Each row is a point on a landscape with many valleys, with its height.
A ball rolls from a point to the lowest of its 2 nearest points, and stops where none of them is lower. Distance is the straight distance between rows; heights are no part of it.
j_899: 23 6 15 1 4 10 -18 1 3 -9 -24 1 7 -11 32 4 7 2 7 -13 -6 9 -5 7 -19 7  h=782
j_825: -6 -1 21 0 -3 -24 -12 11 -13 7 -12 3 8 18 -6 -14 13 3 -6 3 6 4 -6 -11 4
 -4  h=866
j_285: -6 2 -9 12 9 11 10 -14 -6 -1 18 0 -15 9 -20 -4 4 -13 -2 4 -11 -2 -4 16
 -7 -9  h=607
j_779: -19 -12 4 3 14 -16 -6 1 -7 2 -19 12 24 19 11 -27 0 9 -11 -8 15 -1 2 12
 -9 -8  h=357
j_701: 6 17 -3 13 5 24 5 5 -5 2 -14 3 2 0 -3 3 -5 -15 2 3 4 8 18 16 -4 -17  h=216
j_471: 1 -24 16 3 7 5 9 -8 4 -18 -1 -2 -3 4 2 10 13 -12 -5 1 3 13 0 -5 -1 -1  h=241
j_962: -13 -18 -4 2 13 -4 5 -23 6 -6 14 -4 -7 6 -6 4 2 0 -16 11 -14 -1 -15 1 5
 8  h=661
j_198: 7 -15 1 5 -10 -26 2 -8 -10 5 15 9 -12 11 -10 -13 11 8 -1 3 5 -2 -20 -3 1
 5  h=350
j_220: -3 3 -5 17 7 0 -5 10 -11 13 -24 16 1 -6 21 -4 5 -12 -19 0 8 4 -1 22 17
 14  h=814
j_368: -5 3 7 -18 -3 -8 -25 -5 2 1 -13 -21 18 -12 9 -4 1 7 5 -2 -17 -15 0 -8 -7
 -13  h=723
j_304: -3 -10 -12 1 6 -15 9 -2 6 -13 -6 -8 2 -3 -22 4 1 -7 -2 28 5 7 -16 -8 25
 -8  h=509
j_217: -8 -15 -3 1 -10 -3 0 -18 20 9 22 9 -4 -17 -5 0 -15 20 -12 8 0 -14 -30 -7
 12 7  h=250
j_322: -13 6 -14 14 9 -15 15 13 5 4 -9 18 10 18 -1 -8 3 3 -16 -5 20 5 -8 11 13
 16  h=571
j_103: 3 0 11 -7 -13 -20 -2 28 -7 -2 -6 8 12 1 -4 -7 6 6 15 -4 11 7 -6 -10 3 2  h=857
j_889: 11 2 9 11 7 6 16 20 -14 -6 -1 14 -5 23 -19 -1 13 -17 6 3 11 23 9 -1 -1 2  h=356
j_498: -21 0 21 -10 -3 -2 -3 20 -5 1 -7 -4 10 -2 8 -2 10 -7 -6 -13 -16 -3 14 -3
 10 3  h=75
j_57: -20 13 -9 -11 24 29 12 18 -5 -9 4 -7 8 3 -3 -6 -15 -7 11 -13 -17 4 34 9
 -4 0  h=218
j_637: -6 -13 8 -11 -9 -4 -19 -13 -3 6 3 14 8 -16 10 -15 -7 23 8 -4 8 -6 7 4 -8
 -22  h=848
j_334: -2 0 -13 5 13 -8 -17 -9 -9 13 -20 15 -9 -11 7 1 -1 6 -18 16 7 5 -5 11 32
 8  h=831
j_657: 11 10 -43 -4 -3 7 17 -9 -1 -3 9 -10 -5 -8 -2 -4 -13 -14 13 4 7 -5 16 15
 -16 -8  h=235
j_648: 13 22 -7 17 -11 11 10 10 -8 2 -1 19 -4 -6 -13 -13 -1 -18 14 6 16 16 3 21
 -7 -23  h=255
j_409: 17 -1 16 14 -1 2 -13 -1 3 -3 -23 6 3 -4 18 1 13 -7 -3 -8 13 5 -15 8 -12
 0  h=792
j_546: 10 5 4 -9 -10 -1 8 9 9 -13 -17 -25 8 3 3 9 5 -19 1 -6 4 -12 3 -12 -4 -8  h=113
j_74: 9 8 11 16 -6 11 -3 19 -2 4 -23 8 0 -14 22 9 8 -17 -9 -9 9 8 1 12 7 12  h=801
j_635: -18 0 4 4 3 -8 5 7 -3 12 -17 1 22 18 1 -12 2 2 -14 -4 14 -6 22 1 4 -14  h=410
j_100: -11 0 -13 7 7 -4 3 -6 -15 10 8 2 3 13 -3 -18 1 6 2 -9 0 -7 13 17 -12 -6  h=346
j_213: -16 6 -23 -2 -4 -15 5 -2 5 13 14 0 -8 -9 -1 3 -1 1 -13 3 -9 -11 -9 3 20
 19  h=145
j_821: 3 -9 -23 5 17 -2 5 -18 -7 -4 12 0 -11 7 -12 4 0 -2 1 15 -8 5 -10 10 -3 6  h=630
j_66: 8 -2 -5 3 -19 -24 -8 1 -8 8 -18 -15 -1 -17 0 -12 9 -9 2 16 11 -8 -8 -2
 22 -15  h=437
j_489: -9 -5 0 11 23 -5 -7 -3 -10 6 -10 9 8 24 9 -13 6 13 -8 -14 4 -1 4 13 -12
 9  h=271
j_459: 2 -8 6 8 -2 1 6 -11 0 -10 -9 -6 7 7 -8 -7 6 -15 2 3 10 -2 0 7 -16 -31  h=281
j_291: -19 -13 -3 2 -4 -21 6 -15 11 5 5 12 4 8 -8 -13 -9 16 -23 15 14 -2 -11 -2
 28 -8  h=489
j_864: 1 9 0 9 -2 0 16 18 -14 4 0 -5 -7 23 2 -13 17 -20 -5 -22 1 -6 13 9 -7 11  h=449
j_158: 4 1 11 -22 1 5 10 15 1 -14 -5 -22 5 17 1 12 4 -9 0 -12 -5 -11 17 -21 -3
 2  h=72
j_840: 23 -12 3 4 -9 -9 -7 -15 3 0 5 -17 -16 -10 -12 6 2 11 9 24 3 -3 -16 -22
 12 -3  h=554
j_261: 3 -4 0 4 2 9 8 -2 2 0 -11 -5 -1 -4 4 16 2 -10 -8 4 10 5 16 -3 7 -2  h=167
j_247: 5 16 -10 -19 -9 11 2 13 -1 -7 -8 -14 10 -13 21 -4 -10 -7 17 -11 -10 0 21
 9 -15 -7  h=330
j_743: 11 -20 -19 -10 -10 -24 -6 -12 -14 6 -11 -12 2 -17 7 -9 4 3 7 18 14 -2 10
 -1 11 -13  h=420
j_124: 17 26 -7 -17 3 24 6 5 6 -16 -10 -20 1 6 11 10 -17 -12 13 -5 -8 2 16 1
 -19 -11  h=309
j_403: -7 -15 1 -4 8 1 -8 -25 11 -12 5 -12 -7 -17 3 9 3 -9 -7 11 -15 -1 -14 -2
 -2 -1  h=684
j_467: 4 4 22 12 -17 4 -5 -5 19 6 16 15 -1 -3 -1 2 -4 18 -1 -12 10 -10 -28 -9
 -13 -2  h=299
j_967: -4 15 19 -1 5 27 10 22 5 -18 -1 8 7 10 -3 4 -5 -7 13 -16 -6 17 11 4 -13
 -6  h=232
j_585: 7 12 -8 -6 5 7 -6 10 -10 3 5 1 -11 -6 2 16 1 0 9 -1 -16 9 8 0 6 22  h=745
j_70: 3 -7 14 -2 2 12 -1 3 7 -1 17 14 -6 -4 12 17 1 17 1 -15 -10 8 -1 -9 -4 29  h=741
j_511: -1 -2 1 0 6 11 9 13 11 -19 5 11 -2 -10 12 16 1 -1 7 -14 -3 15 -9 4 -4 25  h=754
j_216: 22 3 -1 -1 9 9 -9 2 4 -15 -6 14 -2 -11 17 12 -1 11 18 -5 -1 23 -11 6 -13
 15  h=770
j_673: -1 15 13 10 11 15 -2 15 1 -1 -6 18 7 12 -11 12 -4 7 7 -3 6 14 -1 1 -3 2  h=177
j_221: 5 -14 6 -4 8 6 1 -18 15 -1 -3 -17 -5 -2 14 25 2 0 -16 3 0 -3 12 -22 2 13  h=220
j_209: 4 -1 8 -7 -7 -10 -16 10 -9 -1 -7 17 12 -5 7 -14 0 14 15 -8 9 5 -4 5 -10
 -8  h=852
j_769: -4 -18 -18 -6 -6 -16 -2 -20 6 6 25 4 -13 -16 3 -5 -4 11 -8 9 -8 -10 -24
 0 10 21  h=209
j_199: -10 6 22 -9 -2 1 -2 13 -7 2 2 -11 3 21 -2 -2 10 -3 -2 -19 -17 -12 13 -10
 -8 0  h=15
j_201: -31 3 5 -8 10 15 15 20 0 -5 4 -2 9 1 1 -3 0 -13 -6 -15 -15 -1 26 4 8 4  h=152
j_502: 14 -12 20 6 -2 -5 -5 -14 10 8 -2 -3 -5 3 11 12 12 15 -15 -5 6 -6 -2 -22
 5 13  h=263
j_295: -10 3 5 3 7 -8 2 16 -6 15 2 10 9 24 6 -1 5 20 -7 -18 5 -1 14 -3 1 20  h=166
j_120: 6 -6 5 -1 -18 6 -2 -13 19 5 27 7 3 -10 -7 -1 -17 24 5 -2 -7 -14 -32 -10
 -12 2  h=280
j_257: 6 8 0 10 2 6 3 13 3 -11 -31 -13 18 1 9 1 4 -28 -6 -3 3 -7 -8 12 -10 -10  h=171
j_799: 8 17 -1 -7 13 24 9 11 8 -19 -2 -6 4 18 -5 13 -11 -3 12 -10 -7 5 7 -1 -17
 0  h=276
j_599: -3 -2 -4 10 -9 -19 -1 -3 -13 17 4 14 -6 10 2 -20 11 4 -6 -8 15 -6 -3 12
 -5 0  h=383
j_95: -20 4 25 9 1 -7 -12 5 -13 12 -6 15 2 10 -9 -18 7 -4 -12 1 5 5 -4 4 -1
 -14  h=874
j_542: 5 -10 9 -4 5 -11 -28 -15 -4 13 -16 2 -10 -17 8 -2 3 18 -9 17 3 -2 -3 -11
 29 -2  h=841
j_888: 12 8 4 8 -7 10 -1 -12 10 2 12 -12 -19 -5 -15 19 -2 -3 -3 12 -8 -6 -18
 -14 5 1  h=564
j_807: -11 5 -5 -23 7 0 -23 -3 -3 -6 -4 -18 3 -24 14 1 -2 -9 9 2 -33 -4 2 2 -7
 5  h=716
j_882: 19 1 -18 -10 -7 -6 -9 -11 -1 2 22 -2 -9 -9 2 2 -7 17 16 3 -13 -2 -12 -4
 -13 14  h=735
j_430: 15 -17 -15 -4 4 -12 1 -13 9 -11 -1 -22 -7 -10 -9 14 -4 -1 3 31 3 3 -12
 -22 15 7  h=540
j_223: 2 -9 19 10 -17 -13 -2 -2 3 14 16 15 -9 7 -11 -8 0 17 -5 1 16 -5 -20 -14
 4 1  h=321
j_818: 1 1 -22 -8 -4 -10 -1 1 -19 14 -8 -10 8 -3 2 -10 1 -3 3 7 3 -8 28 7 4 -14  h=398
j_164: -10 -19 -15 7 9 -13 6 -20 2 5 9 20 1 14 -2 -12 -7 20 -13 3 16 -1 -8 9 5
 2  h=438
j_749: 19 7 13 -9 -14 -3 -19 -8 1 3 0 -10 -5 -14 7 4 4 13 13 -2 -10 -3 -2 -13
 -6 -5  h=728
j_858: 5 17 10 -12 -4 23 9 4 4 -4 22 -12 -15 16 -13 14 -7 -6 0 -8 -20 -11 6 -11
 -5 2  h=581
j_631: -6 11 5 10 3 6 15 25 -17 6 6 13 -3 18 -15 -18 11 -16 2 -8 3 13 19 10 -2
 3  h=406
j_135: 10 -15 -8 4 2 -20 -3 -1 -10 -11 -21 -5 0 -9 -6 -6 9 -13 2 26 10 12 -13 3
 22 -8  h=468
j_343: -2 7 4 6 2 13 10 -5 -2 6 24 -3 -12 28 -20 5 -3 3 -5 -8 -14 -11 0 -5 -10
 3  h=590
j_524: 8 -3 4 3 -5 -11 -1 8 4 17 -5 7 7 11 4 11 1 24 -4 -5 21 -2 8 -19 10 11  h=227
j_771: 6 -4 20 9 -7 11 -5 -18 3 -4 4 -1 -6 2 -10 3 2 -1 3 5 2 4 -5 -3 -12 -26  h=308
j_602: 15 -13 17 3 -11 3 18 7 -9 -7 6 0 -12 12 -12 5 14 -15 4 3 12 15 16 -11 3
 -7  h=305
j_160: 5 12 -39 -4 5 -2 9 0 -12 4 12 -12 -11 3 2 -7 -2 -8 9 -8 -9 -10 10 15 -12
 17  h=197
j_299: -15 4 -6 1 -10 2 6 -4 18 1 12 4 2 -21 -11 5 -13 2 -1 7 2 -9 -13 -1 9 -11  h=267
j_950: -18 -10 -12 14 4 -5 23 -3 12 1 16 18 3 13 -2 -8 -2 8 -13 -12 16 -4 -11
 11 -2 11  h=491
j_443: -11 -2 6 2 4 4 1 8 1 -15 -22 -8 29 1 5 -16 -1 -17 3 -7 1 -6 0 15 -18 -27  h=233
j_908: -22 10 -2 3 0 -13 -1 6 -3 9 -1 4 -4 -2 -7 -4 8 -9 -16 4 -13 -2 -7 8 26 7  h=31
j_473: -11 -6 -13 -8 -3 -9 1 -3 -12 16 16 4 2 2 -2 -5 -4 17 1 -1 -3 -6 19 1 6 2  h=376
j_972: -16 2 7 2 6 4 -1 4 6 -3 7 11 11 6 -18 4 -6 11 3 2 -2 2 -8 -3 1 -8  h=226
j_67: 12 3 24 -3 -15 8 -5 6 2 4 13 3 -9 -3 2 15 1 15 9 -5 -8 7 4 -18 2 8  h=734
j_845: 4 -2 4 2 -14 -5 -25 -16 -4 20 -7 5 -10 -24 7 -9 -4 13 -2 8 13 -10 0 1 12
 -19  h=845
j_269: 11 11 -29 6 -5 9 22 4 -1 -3 8 10 2 -5 -18 -9 -7 -9 18 8 16 8 8 17 -7 -17  h=268
j_162: 13 7 12 -6 -19 20 12 0 17 -9 22 -11 -12 -4 -14 19 -17 -2 8 6 -12 -1 -11
 -20 -1 -5  h=573
j_703: -14 7 -7 -12 13 23 10 -4 5 -7 5 -22 0 8 8 2 -12 -11 -2 -16 -10 -13 26 2
 -17 1  h=266
j_961: -11 9 -14 -19 11 7 -13 0 10 -12 -5 -11 7 -27 3 14 -18 -8 12 17 -18 6 2
 -4 1 2  h=708
j_234: 12 10 -25 -13 5 3 -8 -3 5 1 14 -4 -13 -16 13 16 -11 4 13 2 -16 4 -1 -5
 -9 35  h=739
j_645: 0 -6 -2 -13 2 0 -15 -11 12 -18 -13 -20 0 -34 6 9 -3 -15 8 20 -11 4 -13
 -5 5 -7  h=698

Where does a ball stop that starts at each point below?
j_459 => j_199
j_247 => j_199
j_637 => j_100
j_368 => j_100
j_899 => j_100
j_285 => j_100
j_223 => j_908
